A landscape with many valleys, sampled at points; each row gives a point and its height.
From any point a ball takes the steepest step (drop divided by distance) to one of its 2 nearest points. It stops when none of these is lower. Distance is the straight distance between rows; heights are no part of it.
z662 h=222: -12 29 17 -10 -3 4 20 11 -1 0 -2 6 -8 -18 8 -13 -7 4 -3 13 -5 -10 -5 2
 -7 -2 22 8 -6
z968 h=427: 5 -15 1 -1 3 2 -2 11 5 21 -5 -19 -2 10 -8 11 11 -18 -4 8 15 6 -6 5 17 8
 -15 6 -5
z473 h=476: -7 5 -2 -16 3 -12 14 14 11 25 -6 -13 -1 -3 5 -5 12 -17 -4 12 -2 13 -18 5
 8 -5 -13 3 -4
z978 h=448: -4 14 -11 14 -2 -1 4 -18 -7 -4 7 3 4 -2 8 -5 -1 -8 18 -13 -19 -5 7 -1 0
 -11 -3 -7 7
z889 h=532: 5 -4 -8 19 6 7 -1 -9 -10 3 5 -12 8 6 1 6 2 -17 18 -13 -8 -8 4 -7 4 -8
 -11 -2 11
z622 h=560: -9 -7 7 -11 -2 -3 6 16 2 9 11 8 -8 3 2 10 -1 -17 2 -4 -12 0 -7 10 -1 -6
 -2 0 -6
z374 h=502: -6 -6 7 -17 2 -5 4 20 11 12 -6 -3 -16 5 -5 -1 6 -7 -17 15 5 11 -15 6 1 2
 -3 4 -8
z171 h=251: -3 -7 2 9 -6 4 -10 -24 -3 -12 8 5 17 -7 0 -13 -2 4 20 -10 -23 -12 1 22 9
 -13 -6 1 9
z411 h=612: 4 11 -8 3 -3 1 -2 -13 -4 -5 0 1 5 0 -5 -6 0 17 -2 1 1 8 6 -5 -1 3 3 -9 4
z885 h=763: 2 -17 10 -5 -3 2 -22 13 2 -14 -21 10 -17 3 6 -7 -13 13 -22 12 27 -2 2 -9
 -11 14 13 -3 -5
z500 h=548: 6 -3 -1 19 1 12 4 -1 -10 2 10 -8 9 -1 11 10 3 -25 21 -12 -10 -16 6 -2 6
 -9 -11 2 11
z698 h=205: -3 -10 6 3 -12 6 -12 -27 -3 -19 4 10 24 -9 5 -15 -1 18 18 -6 -15 -15 3
 18 5 -11 -5 4 10
z804 h=42: 13 -8 -19 12 -3 2 -15 -17 -4 -2 -5 -3 14 7 -10 4 -3 19 -13 1 15 5 14 -3
 4 10 -5 -10 5
z647 h=582: 8 -14 3 1 -14 -5 -9 -15 -6 -16 6 21 19 -4 10 8 5 31 4 -12 6 -17 13 -4
 -11 0 -5 -1 7
z512 h=336: 10 -18 -6 9 -12 9 -19 -18 -8 -5 -11 -3 16 7 -3 -9 -4 21 -13 14 17 0 7 6
 14 6 -3 2 13
z202 h=278: 0 -10 15 -13 6 8 0 28 11 2 -4 -8 -17 0 0 13 1 -13 -10 5 9 -3 -5 1 -1 10
 4 6 -14
z458 h=663: -5 -2 7 -13 7 -1 -9 15 9 -11 -13 12 -28 0 1 2 -12 8 -17 2 11 7 -1 -12
 -16 12 15 0 -14
z449 h=405: -2 22 11 8 0 7 13 9 -9 -5 5 6 2 -13 16 2 -3 -13 13 -6 -7 -21 8 -6 -3 -2
 11 4 1
z811 h=757: 0 9 -2 7 0 -11 -1 -4 -4 -13 10 22 6 -9 10 10 -3 14 7 -21 -4 -4 17 -8 -17
 5 4 -11 -4
z256 h=561: 10 16 -14 11 -13 5 -3 -22 -8 -1 -10 -14 10 -4 -3 -18 0 19 -11 12 11 5 2
 -1 12 7 6 -11 6
z130 h=537: 11 -7 6 10 -9 12 0 -12 -8 -14 7 2 31 -8 10 2 3 0 19 -11 -3 -24 7 -1 5 -3
 -5 10 14
z194 h=327: -13 -6 -2 3 -9 -10 -9 -19 2 -9 11 22 -1 -1 -2 -1 -9 4 12 -13 -24 7 1 16
 -4 -16 0 -4 3
z701 h=486: -2 0 -23 2 -1 -7 -11 -34 -1 2 -2 -6 4 11 -17 -10 -1 16 -2 4 -5 15 3 6 6
 -1 -7 -12 5
z249 h=335: -10 22 2 -10 -5 -3 8 2 0 -3 0 13 -11 -8 2 -19 -6 23 -7 9 -5 7 1 -3 -10 3
 15 -4 -5
z633 h=183: -8 13 10 -18 4 -6 19 22 12 9 -1 -4 -14 -8 6 -5 4 -14 -7 12 -3 0 -11 0 -5
 -3 9 6 -11
z427 h=482: 1 -21 15 -12 -8 7 -3 16 4 21 -2 -13 1 6 0 12 9 -11 8 7 6 0 -6 10 19 7
 -14 10 -7
z664 h=577: 7 15 7 8 -4 12 8 -2 -10 -10 5 3 20 -12 16 -1 1 0 15 -7 -3 -23 10 -6 0 -1
 8 7 8
z856 h=418: -9 7 -11 6 7 -10 11 5 0 12 8 0 -10 7 3 3 0 -24 6 -11 -15 3 -2 -5 -4 -12
 -11 -7 4
z159 h=406: -13 -4 10 -4 -9 -4 -3 3 -1 -12 11 33 -1 -5 6 6 -10 4 9 -10 -18 -1 4 9 -9
 -11 6 0 2
z841 h=554: 3 -3 3 5 -12 -2 -5 -14 -7 -18 11 21 21 -8 11 4 1 22 10 -15 -4 -13 12 0
 -9 -2 -3 1 6
z957 h=309: -4 -2 8 -12 -5 3 8 10 1 18 5 -8 -1 -1 7 0 8 -14 10 4 -8 -3 -10 11 14 -6
 -9 5 -3
z791 h=435: -7 -3 7 -13 -6 3 5 1 3 13 -5 -10 -1 0 -2 -13 7 0 -3 21 0 8 -18 16 21 0
 -8 9 1
z401 h=333: 5 5 10 2 5 7 8 17 7 2 -8 -17 -7 -4 -2 -2 4 -11 -7 11 13 -1 -6 -4 4 5 8 5
 -7
z248 h=566: -3 5 2 -11 11 -6 11 19 18 0 -13 -9 -24 -1 -3 -1 -1 -14 -18 11 8 8 -11 -5
 -6 5 10 3 -18
z419 h=495: -3 1 13 -9 4 6 0 16 -1 -8 3 12 -6 -2 0 5 -6 1 -3 -1 -1 -5 4 -2 -10 2 11
 5 -5
z186 h=382: 3 -1 9 -3 -1 4 9 15 7 11 -7 -18 -4 -1 -2 -2 9 -12 -8 18 12 2 -13 3 12 3
 -2 6 -8
z420 h=648: 10 10 -14 10 -3 -6 0 -18 -9 -9 8 9 16 -10 9 5 6 23 5 -16 0 -8 13 -11 -8
 0 -5 -16 -1
z849 h=404: 4 -21 6 0 2 3 -7 19 7 14 -11 -18 -5 10 -7 13 6 -15 -11 11 23 4 -4 7 15
 13 -7 8 -8
z193 h=255: 9 -1 -9 8 -3 3 -11 -6 -1 -6 -9 -2 1 5 -7 -4 -4 17 -15 4 15 7 10 -6 0 11
 3 -7 2
z943 h=298: 6 6 -9 8 17 -5 -1 6 3 -4 0 -4 -11 6 -3 12 -4 -13 0 -19 3 0 9 -23 -17 8 4
 -9 -9
z69 h=589: 5 11 -9 5 -2 3 2 -13 -3 2 -3 -10 4 4 -8 -14 1 7 -3 8 1 9 -1 -3 7 1 2 -3
 6
z326 h=444: 3 -6 -5 -2 5 -7 3 9 9 27 -9 -20 -1 8 -5 7 15 -22 -3 9 11 10 -12 4 16 4
 -19 6 -4
z877 h=664: 15 0 -9 8 -10 -1 -1 -22 -9 -12 6 8 27 -11 7 2 9 26 5 -12 5 -16 13 -9 -1
 3 -6 -7 6
z369 h=526: -5 20 -3 -8 6 -9 20 11 10 9 -9 -11 -9 -5 -1 -16 5 -8 -12 18 2 11 -17 -1
 0 -2 6 3 -2
z911 h=638: 10 -10 14 1 6 13 -1 21 -2 -7 5 0 6 -4 4 19 -2 -12 3 -13 6 -19 6 -8 -5 6
 3 9 -4
z94 h=464: 18 -8 -12 18 16 4 -8 1 2 -2 -6 -13 4 8 -10 15 -5 -9 -6 -14 16 -2 12 -18
 -5 14 -1 -3 1
z806 h=727: 7 0 10 3 -5 16 0 1 -7 -3 -4 -8 10 -4 0 -9 0 9 -2 16 10 -4 -2 3 13 3 4 10
 7
z11 h=460: 3 23 -5 1 3 -2 4 1 3 -7 -6 -1 -8 -10 1 -8 -2 13 -9 0 7 4 7 -16 -10 10 15
 -8 -12
z640 h=536: -1 -2 3 -12 12 -6 7 22 17 12 -8 -12 -19 3 -2 7 5 -20 -15 8 8 9 -13 -3 -3
 5 0 3 -14
z307 h=396: -4 -1 -12 -2 -4 -14 -16 -18 -7 -8 4 20 1 -1 -1 4 0 37 -3 -7 -2 12 9 0
 -14 -2 -3 -17 0
z723 h=639: 2 23 -20 4 -3 -13 1 -13 4 2 -9 -8 -11 2 -9 -17 1 18 -21 7 7 19 2 -6 -3 7
 6 -18 -6
z331 h=538: 7 8 -16 8 -12 4 -9 -31 -6 -1 -8 -11 12 -1 -8 -22 1 23 -8 14 5 8 0 8 17 5
 0 -8 9
z2 h=341: 6 4 -6 7 14 -6 8 12 14 0 -16 -23 -18 4 -3 -1 1 -22 -16 7 17 8 -8 -13 -2
 8 7 -1 -14
z329 h=411: -1 2 6 -10 -6 1 10 9 6 20 -9 -18 -1 -3 2 -7 11 -9 -2 18 6 6 -19 9 19 0
 -8 10 -3
z708 h=524: 3 1 10 7 -13 3 1 -9 -7 -19 10 21 23 -10 15 2 -1 7 16 -12 -6 -21 11 3 -2
 -4 2 7 7
z526 h=488: -19 0 -8 -20 -1 -12 5 -14 6 10 -1 6 -5 2 -6 -25 -1 6 -5 11 -19 15 -20 19
 7 -12 -9 1 5
z58 h=238: 4 8 7 1 3 6 14 14 0 16 -1 -22 -3 -6 7 2 13 -20 9 8 3 -8 -8 -1 9 -3 -6 5
 -1
z181 h=258: 9 12 5 6 10 8 9 13 7 -6 -12 -17 -10 -8 1 -1 -2 -11 -6 7 15 -5 -1 -12 -2
 8 16 5 -11
z184 h=224: 1 -25 9 -3 -7 8 -19 -13 -8 -11 0 10 16 5 -2 3 -3 14 6 2 -3 -5 1 12 2 -6
 -6 7 12
z253 h=188: -1 -6 18 -17 2 4 8 29 12 11 1 -9 -15 -2 6 11 4 -16 -2 4 3 -6 -3 2 -2 5 2
 5 -18
z55 h=461: -1 2 -2 -8 5 -7 10 13 10 26 -7 -20 -4 2 3 2 14 -20 -2 9 6 8 -14 1 8 -2
 -15 4 -6
z617 h=355: 3 -19 12 -8 6 7 -5 24 11 6 -8 -15 -16 7 -3 15 2 -13 -15 8 17 1 -5 4 5 13
 0 6 -13
z569 h=277: -10 -14 1 -7 -5 -5 -17 -11 -5 -7 1 16 -1 10 -7 2 -7 16 2 2 -5 10 0 8 -9
 -9 0 -2 8
z455 h=436: -4 -6 17 -12 -3 12 -2 14 -4 -6 2 11 -4 -1 3 0 -3 6 -1 10 -2 -4 -3 6 -3
 -3 5 9 1
z228 h=695: -5 0 -14 0 -9 -7 -10 -9 0 2 -12 0 -10 15 -10 -21 -5 19 -26 20 12 19 -2 4
 4 6 3 -7 3
z719 h=272: -13 24 7 -12 -2 -3 16 8 2 1 2 9 -11 -10 3 -17 -6 5 -4 11 -8 1 -6 0 -7 -3
 17 4 -3
z694 h=395: 7 1 -9 9 19 -6 5 10 11 8 -10 -22 -14 10 -8 6 6 -25 -10 1 12 6 -3 -14 -2
 8 -4 -2 -7
z739 h=703: 10 11 3 4 1 -2 6 1 -1 -16 4 13 11 -18 17 6 4 20 1 -14 12 -25 17 -18 -11
 17 6 -2 -5
z176 h=344: -10 0 12 -15 -10 5 8 6 -2 10 6 2 0 -7 5 -9 3 -3 8 11 -14 -4 -13 16 14 -8
 -5 8 -2
z241 h=535: -4 -5 12 -7 3 3 0 17 -1 -2 9 9 -6 3 0 12 -3 -11 1 -8 -5 -4 0 1 -6 -3 5 2
 -5
z217 h=167: 0 24 10 -6 -3 -1 25 14 1 15 -8 -24 -6 -15 14 -8 11 -14 8 19 4 -11 -19 6
 5 -5 4 9 0
z541 h=357: -2 8 -8 8 15 -5 7 11 5 3 5 -2 -16 3 0 11 -3 -23 2 -17 -6 -1 5 -19 -17 0
 1 -5 -5
z404 h=632: 7 10 -10 7 -1 0 -3 -14 -8 -6 3 4 12 -4 0 -1 1 17 4 -9 -1 1 12 -10 -6 1
 -1 -11 2
z119 h=662: 9 2 13 1 7 12 2 16 1 -12 0 1 4 -7 5 9 -1 -3 1 -6 8 -14 10 -11 -7 8 10 9
 -6
z408 h=677: 21 6 -10 13 -5 -1 4 -14 -7 -11 4 4 22 -15 9 5 9 24 3 -15 14 -23 14 -18
 -3 7 -5 -10 4
z535 h=747: -19 -18 -5 -8 -5 -13 -18 -19 2 -2 2 15 -2 14 -12 -1 -7 13 1 -5 -16 16 -6
 17 -8 -14 -5 -4 8
z705 h=513: -8 -3 -6 -4 9 -14 -11 4 2 -10 5 21 -13 5 -5 15 -9 10 -2 -23 -2 10 7 -9
 -26 6 8 -12 -7
z231 h=438: -7 0 -17 0 -5 -11 -15 -29 -3 -3 4 10 4 5 -9 -1 -1 27 0 -8 -10 15 8 4 -8
 -8 -4 -16 1
z819 h=546: -9 2 -13 0 5 -17 -6 -3 2 -2 7 15 -10 8 -10 9 -7 8 -3 -19 -9 15 6 -5 -19
 0 5 -14 -4
z394 h=470: -12 5 -3 -8 1 -9 7 -2 0 2 8 11 -6 6 -5 -5 -5 -2 1 -4 -16 9 -4 3 -4 -9 3
 -4 1
z972 h=391: 0 -9 -1 -1 11 -1 -5 11 4 2 4 0 -8 11 -11 14 -3 -11 -6 -11 0 3 0 -5 -8 3
 1 -1 -1
z973 h=389: 10 -4 11 3 11 10 5 20 5 5 -3 -20 -7 -2 4 14 3 -23 1 2 10 -9 0 -9 1 5 2 6
 -10
z725 h=689: 17 5 -4 8 1 -3 5 -7 -5 -15 5 10 15 -18 13 8 9 27 -1 -15 15 -26 15 -17 -6
 14 -1 -7 -3
z986 h=189: 6 10 -5 4 12 -2 3 8 5 -4 -4 -6 -13 0 -4 3 -3 -6 -5 -7 6 3 6 -20 -10 8 11
 -5 -9
z375 h=456: 7 -21 -5 14 -2 9 -14 -5 -4 12 -10 -20 11 10 -11 -2 3 -4 -7 17 23 3 -2 12
 32 6 -11 15 6
z397 h=264: 7 -6 1 4 12 2 3 15 13 -4 -16 -19 -19 2 -5 9 -4 -23 -16 5 20 3 -4 -12 -2
 13 10 3 -17
z52 h=585: 7 17 -16 7 -13 2 -6 -19 -9 -5 -9 -4 4 -9 -1 -18 3 31 -16 12 12 6 3 -1 8
 6 3 -15 -1
z870 h=458: 6 -19 12 -1 -2 13 -5 8 -1 10 -3 -13 5 5 -4 9 6 -6 1 10 12 0 -4 8 21 4
 -11 10 1
z563 h=576: 3 -12 9 3 -4 12 0 3 -7 -3 10 3 13 -2 6 9 1 -13 15 -7 -8 -12 1 8 9 -8 -6
 6 3
z213 h=392: 0 -14 2 2 5 2 -9 2 -3 -3 7 5 3 9 -10 13 -4 -3 2 -6 -2 3 1 3 -4 -2 -1 -1
 3
z509 h=592: 1 6 -5 7 1 -2 2 -3 -6 -4 8 6 2 2 0 1 -3 -3 8 -12 -10 2 7 -5 -6 -4 2 -6 1
z499 h=586: 8 -2 -19 14 9 -8 -10 -11 -3 0 3 1 5 9 -10 15 -2 4 0 -21 2 6 15 -14 -13 5
 -5 -14 2
z583 h=338: -7 -10 -4 -6 -5 -8 -20 -11 -6 -7 0 18 -3 8 -6 3 -6 27 0 -4 -3 12 5 2 -16
 -3 2 -10 4
z578 h=571: -2 1 -7 0 3 -7 -4 -2 -3 -3 8 11 -3 6 -7 6 -7 5 2 -12 -7 9 7 -4 -13 -1 4
 -8 -2
z993 h=431: 11 -8 6 5 12 10 -2 16 4 -2 -2 -11 -5 2 -5 13 -1 -13 -6 -3 11 -6 3 -9 -2
 9 4 3 -6
z247 h=390: 6 -14 -5 9 7 7 -8 -15 -5 5 -1 -12 13 9 -12 0 3 -3 7 3 2 2 0 6 19 0 -13 6
 9
z867 h=307: 10 5 -9 7 11 1 -2 4 7 -10 -10 -8 -10 -2 -1 6 -6 -2 -10 -9 16 2 9 -23 -9
 16 11 -6 -13
z93 h=494: -3 3 13 4 -9 3 3 4 -6 -18 11 28 14 -9 15 7 -3 1 13 -11 -9 -16 12 3 -5 -5
 6 7 4
z302 h=562: 9 -8 9 10 -1 15 3 10 -7 1 10 -5 11 -5 12 13 3 -23 17 -10 -4 -20 5 1 6 -5
 -7 5 4
z182 h=491: 8 -1 -8 17 -4 3 -2 -20 -7 -11 9 4 20 -3 7 2 0 -2 18 -17 -10 -10 10 -3 0
 -7 -6 -2 10
z413 h=593: -17 -8 9 -25 -11 -7 10 13 7 16 7 10 -9 -3 8 -3 1 -8 1 5 -18 4 -13 19 5
 -9 -7 3 -5
z997 h=370: -11 2 12 -8 -8 4 7 3 -5 2 9 9 0 -7 5 -6 -3 -3 9 4 -15 -5 -6 12 8 -11 2 5
 0
z109 h=468: -3 -3 2 -9 5 -3 3 10 5 8 -1 -5 -10 8 -10 1 2 -6 -12 8 3 11 -9 2 3 1 -2 3
 -2
z952 h=161: 10 3 3 8 12 6 9 14 11 -11 -18 -22 -14 -5 4 5 -4 -21 -10 6 20 -4 -1 -17
 -2 12 14 5 -18
z347 h=596: 1 -10 9 5 -4 4 -3 3 -6 -10 12 16 10 -2 5 13 -4 -10 12 -13 -11 -9 5 4 -3
 -7 -1 3 2
z704 h=324: 6 -23 16 -6 -5 16 -12 2 -9 -10 -2 9 13 2 3 2 -2 10 4 9 6 -11 -1 9 5 -3
 -3 12 12
z254 h=393: -1 -19 22 -13 -10 14 -14 1 -9 -8 -3 14 6 1 5 -5 -3 16 5 18 1 -9 -5 12 3
 -5 -2 9 10
z361 h=772: -5 -3 -6 4 -6 -15 -11 -8 -2 -13 11 27 3 -2 7 11 -5 18 6 -21 -9 4 11 0
 -20 -2 2 -9 0
z718 h=619: 7 -9 10 3 4 7 -2 15 -3 -10 11 11 8 -1 6 21 -5 -15 7 -19 -2 -17 9 -4 -9 0
 0 5 0
z581 h=96: -7 4 18 -20 1 1 14 28 13 11 0 -4 -15 -7 9 3 4 -13 -5 11 -2 -5 -10 7 -2 1
 7 6 -15
z625 h=127: -5 -18 7 0 -10 3 -16 -19 -5 -15 4 15 16 0 2 -5 -5 13 12 -4 -13 -7 1 15 0
 -12 -4 5 10
z659 h=354: 3 6 5 2 15 3 9 17 5 5 1 -13 -13 -1 4 10 3 -25 2 -4 2 -9 1 -13 -6 1 2 2
 -8
z37 h=353: 6 -12 -6 8 9 3 -6 -4 -3 10 1 -11 4 13 -14 9 2 -11 0 2 7 6 -1 1 12 2 -10
 3 6
z560 h=567: 6 9 -26 15 10 -12 -5 -13 -3 4 4 -4 -3 10 -8 11 0 2 1 -19 0 9 14 -19 -16
 3 -6 -23 -2
z814 h=718: -4 -5 -6 -2 -6 -2 -10 -11 -2 -1 -9 3 -4 13 -11 -12 -5 19 -13 13 4 15 0 6
 4 3 0 -3 8
z864 h=667: -5 13 -18 1 -6 -14 -2 -8 5 3 -12 -3 -12 9 -12 -20 -2 16 -29 14 10 23 -3
 -2 -1 8 7 -11 -4
z96 h=426: -8 3 -7 10 -3 -4 2 -17 -2 -3 8 7 2 -1 3 -7 -3 -9 16 -12 -23 0 0 10 7 -15
 -5 -5 7
z980 h=744: -3 6 7 1 -4 -6 0 3 -5 -17 8 26 6 -9 13 5 -4 17 5 -16 -3 -11 16 -5 -16 5
 7 -2 -4
z377 h=401: -10 2 4 1 -8 0 5 -6 -2 -4 11 15 1 -7 8 -4 -5 -12 15 -6 -23 -4 0 15 7 -13
 -1 0 3
z825 h=412: 14 -9 -4 9 10 5 -9 6 4 -7 -7 -7 -2 5 -6 10 -5 -4 -11 -8 16 -2 7 -16 -5
 13 6 0 -4
z566 h=688: 11 0 13 2 0 15 0 10 -2 -13 -2 2 10 -8 4 1 -1 5 -2 4 12 -12 5 -6 0 8 9 10
 1
z185 h=291: -11 -13 1 6 -7 -4 -14 -22 1 -8 9 12 7 -3 -5 -6 -5 2 14 -12 -24 0 -2 23 3
 -16 -7 -1 6
z304 h=469: 5 13 -15 17 -1 2 0 -22 -9 -3 5 -6 12 -2 7 -3 1 1 17 -15 -12 -5 11 -6 -2
 -6 -5 -10 12
z35 h=212: -11 -17 4 -7 -9 -3 -19 -20 -5 -11 1 16 5 4 -4 -7 -6 21 7 0 -13 5 2 15 -5
 -12 -3 -1 8
z533 h=519: 1 4 -17 6 10 -9 3 -7 2 9 3 -7 -4 14 -11 -2 1 -9 -4 -4 -3 15 0 -9 -4 0 -5
 -6 4
z507 h=312: 6 -5 -2 10 7 7 3 -2 -5 12 4 -17 5 5 -5 4 6 -17 9 1 2 -2 -3 -2 12 -2 -10
 3 5
z225 h=320: 1 0 -1 -3 10 -1 -4 9 4 -3 -1 3 -13 8 -10 6 -5 -2 -9 -6 4 6 2 -8 -10 9 6
 -4 -6
z513 h=496: -5 6 -9 -5 9 -10 9 -2 3 9 4 -2 -7 10 -9 -4 1 -9 -4 -1 -9 12 -6 -3 -3 -6
 -3 -3 1
z320 h=710: 10 2 11 2 -5 19 3 2 -7 -9 0 -2 17 -10 5 -4 1 7 5 6 5 -14 3 0 6 3 7 11 9
z803 h=367: -17 1 3 -2 -11 -12 -1 -6 1 -9 11 32 -9 -5 3 1 -12 2 8 -10 -24 6 3 13 -8
 -15 5 -3 0
z735 h=419: 4 -10 -9 8 0 7 -10 -25 -5 2 -4 -11 15 8 -12 -9 1 6 2 7 2 6 2 8 19 1 -8 4
 11
z210 h=399: 2 19 2 -2 -2 3 5 1 1 -5 -2 3 -6 -7 1 -11 -2 17 -4 6 2 4 3 -6 -7 5 14 -2
 -4
z108 h=613: -7 5 10 -14 9 0 5 18 13 -6 -10 5 -25 -1 -1 -1 -6 -1 -17 8 6 5 -5 -8 -12
 7 16 5 -17
z600 h=559: 15 7 8 9 -8 15 8 -5 -11 -11 6 0 30 -12 15 -1 3 3 16 -8 5 -31 10 -7 4 3 4
 11 16
z525 h=547: -2 14 0 -3 7 -4 16 10 4 7 -3 -11 -9 0 -2 -9 4 -10 -4 10 1 6 -11 -5 1 -3
 4 2 0
z838 h=785: -11 -12 -2 2 -5 -15 -19 -7 1 -11 10 27 -1 4 0 15 -7 15 4 -19 -9 10 6 3
 -23 -7 4 -9 4
z71 h=545: 1 15 -23 10 7 -12 3 -16 -2 7 4 -5 -6 12 -8 -2 1 0 2 -12 -6 13 8 -14 -10
 -3 -4 -17 2
z317 h=462: -2 -5 -7 -3 4 -10 -15 0 0 -8 0 15 -10 4 -4 11 -7 24 -8 -14 7 10 10 -9
 -21 10 5 -13 -3
z854 h=725: 1 7 13 0 2 -3 4 8 -2 -19 4 25 7 -14 18 7 -2 16 4 -16 4 -20 16 -12 -15 13
 11 4 -6
z651 h=388: 6 0 -7 1 2 -3 -8 -1 1 -8 -3 7 -3 1 -6 3 -3 18 -9 -8 9 5 11 -10 -11 11 3
 -10 -3
z835 h=204: 0 14 6 -3 2 0 21 19 5 20 -11 -29 -7 -9 14 0 16 -21 9 12 7 -6 -13 1 7 -3
 -5 7 -4
z637 h=467: -6 2 -19 1 -3 -10 -8 -31 -1 3 3 1 4 10 -13 -9 -4 13 3 -4 -14 15 3 4 -2
 -6 -8 -13 3
z597 h=512: 10 -14 0 17 -5 6 -6 -14 -6 -13 9 5 23 -2 7 9 -2 -9 20 -19 -10 -17 8 1 3
 -9 -9 3 11
z167 h=515: 12 -4 -11 17 7 5 -3 -11 -7 3 3 -11 13 9 -4 8 -1 -8 9 -10 2 -2 9 -10 2 -1
 -9 -4 11
z349 h=514: 8 6 -23 9 -6 0 -10 -30 -6 1 -4 -7 11 4 -12 -10 2 22 -7 6 6 10 7 1 10 3
 -4 -14 4
z440 h=732: -11 -10 -6 -9 0 -7 -11 -14 0 2 -3 7 -6 16 -15 -9 -4 11 -6 9 -4 18 -7 10
 1 -5 -3 -1 9
z370 h=174: -9 25 17 -9 -3 5 21 14 -1 5 2 -4 -6 -17 11 -10 0 -6 4 15 -4 -12 -10 5 1
 -4 16 10 -4
z19 h=492: -10 11 -7 -19 3 -13 14 7 10 24 -9 -10 -2 -9 3 -16 9 -11 -9 18 -5 18 -24
 8 8 -8 -9 4 -1
z820 h=433: 1 0 -4 0 12 -5 4 9 6 11 -2 -12 -9 10 -10 6 5 -17 -8 3 5 9 -7 -5 1 2 -5 1
 -2
z765 h=381: -10 -13 1 -7 -3 -2 -5 -9 -1 4 6 4 2 7 -6 -4 -2 -2 8 0 -15 6 -8 17 10 -10
 -8 3 4
z682 h=490: -17 8 -8 -13 -3 -12 9 -12 2 5 6 10 -5 0 -5 -21 -5 4 1 3 -21 12 -11 10 -1
 -12 -1 -3 4
z205 h=226: 13 -16 -11 10 -11 2 -20 -15 -4 -8 -11 1 16 5 -4 -1 -3 26 -16 7 21 -3 12
 -2 6 9 -5 -5 11
z632 h=740: -15 -20 -9 -7 2 -11 -18 -24 2 3 -1 7 -2 18 -17 -4 -5 12 -1 4 -10 17 -6
 18 2 -9 -10 0 8
z691 h=368: 4 19 7 5 5 8 12 9 -4 -1 2 -9 0 -8 8 -2 1 -11 7 0 0 -12 2 -9 -1 -2 9 5 2
z296 h=453: -11 -2 17 -1 -10 -2 -2 7 -4 -18 11 36 4 -10 15 8 -8 6 11 -12 -10 -11 9 7
 -12 -5 8 7 2
z148 h=459: -12 -1 1 -14 -5 1 1 -13 1 10 -6 -4 -1 2 -7 -25 5 9 -1 20 -6 9 -20 19 20
 -5 -8 8 6
z518 h=378: -8 -7 18 -17 -9 10 2 13 -2 6 2 2 -5 -2 4 -2 3 1 2 15 -5 -2 -10 14 9 -4
 -2 8 -3
z947 h=346: -5 -14 -2 -1 0 -2 -9 -10 -2 -1 6 5 3 10 -9 6 -3 0 7 -6 -10 7 -1 8 0 -9
 -6 0 6
z127 h=123: -5 32 10 -4 -2 1 26 7 -8 10 -3 -16 -5 -17 15 -11 3 -11 11 13 -4 -14 -11
 5 2 -8 11 9 6
z548 h=507: -7 16 -1 -16 1 -9 21 14 11 19 -11 -12 -6 -11 6 -16 9 -10 -9 25 3 12 -25
 7 4 -5 2 7 -5
z340 h=473: -14 3 -1 -16 -6 -1 3 -13 1 4 -2 5 -4 2 -5 -25 -2 14 -4 18 -12 12 -17 15
 9 -6 -2 5 5
z731 h=274: 0 1 3 1 3 4 9 4 -2 16 3 -16 1 0 5 1 9 -19 11 3 -5 -4 -9 2 13 -6 -10 3 1
z850 h=493: 19 -8 -18 22 10 5 -6 -9 -2 3 -2 -16 13 8 -10 13 -2 -7 0 -10 13 -3 13 -16
 2 9 -7 -3 11
z534 h=253: -10 9 3 -15 3 -11 18 18 9 18 5 -1 -12 -4 7 -2 5 -20 -3 4 -12 2 -10 2 -3
 -7 -3 0 -7
z568 h=394: -3 5 -9 9 12 -9 8 11 2 8 9 0 -17 7 4 12 1 -31 5 -17 -12 -2 0 -9 -13 -6
 -8 -6 -2
z869 h=597: 4 7 4 7 0 7 5 -1 -8 -7 9 5 11 -4 5 1 -1 -2 11 -9 -5 -10 8 -5 -4 -2 5 2 6
z732 h=413: 7 -21 -4 10 -6 12 -16 -10 -6 1 -9 -11 15 9 -8 -8 -3 7 -9 17 18 2 1 11 24
 5 -7 10 12
z24 h=310: -4 9 5 -8 10 -3 14 20 7 8 4 -4 -16 0 3 6 2 -22 -2 -4 -5 -3 -4 -8 -8 -3 3
 0 -10
z201 h=568: 2 9 -2 2 2 2 7 -2 0 6 -3 -12 -1 3 -6 -10 5 -4 -3 11 2 7 -8 -1 9 -1 1 2 3
z215 h=479: 9 -19 3 8 -1 13 -7 1 -3 15 -7 -21 9 5 -7 5 9 -10 2 11 15 -1 -5 8 29 6
 -15 12 3
z492 h=614: 2 19 -17 3 -7 -6 -3 -13 -4 -3 -7 0 -6 -6 -4 -15 3 29 -18 8 8 13 3 -5 -1
 7 5 -19 -7
z764 h=716: -1 -10 12 -11 1 3 -15 17 4 -15 -17 9 -23 0 4 -3 -12 8 -21 11 19 1 -1 -7
 -12 14 15 3 -10
z483 h=445: -10 9 -3 0 0 -8 12 1 1 4 11 12 -8 1 3 -2 -3 -16 7 -7 -18 3 -1 2 -3 -12 0
 -4 0
z688 h=498: -1 -10 10 -14 -13 1 5 15 8 27 -5 -18 4 2 5 5 14 -15 12 5 3 2 -10 7 18 5
 -17 11 -9
z579 h=578: -15 -16 10 -16 -12 -7 2 11 6 13 11 12 -8 2 4 9 -1 -17 8 -3 -19 4 -8 20 4
 -7 -8 0 -5
z941 h=742: 3 -5 4 1 -4 10 -5 0 -4 -1 -3 -5 3 4 -7 -7 -1 8 -7 16 8 4 -3 6 12 3 1 7 6
z453 h=331: 5 22 8 5 7 6 17 11 1 -1 -6 -18 -7 -12 7 -5 2 -10 4 10 8 -12 0 -8 -3 1 14
 6 -2

For each start below, name the point where the ball stops.
z499: z986
z682: z986
z69: z581
z509: z804
z55: z581
z735: z127
z647: z625
z688: z127

Call two points neighbours if one is among the 2 nearest of the other. Go from one point of each pair to the other, from neighbour to neighbour, staying as low as possible. Name the highest point that can't be avoided.
z952, z947: z682
z947, z625: z765
z986, z581: z993
z870, z947: z215
z176, z804: z735
z986, z947: z213

Write out the way that a ball takes from each point below.
z911: z718, z347, z563, z302, z500, z889, z167, z850, z94, z825
z869: z664, z600, z130, z597, z182, z304, z978, z96, z377, z997, z176
z440: z814, z228, z864, z723, z492, z52, z256, z331, z349, z701, z637, z231, z307, z583, z569, z35, z625
z885: z458, z108, z248, z640, z374, z109, z820, z694, z2, z397, z952
z764: z458, z108, z248, z640, z374, z109, z820, z694, z2, z397, z952
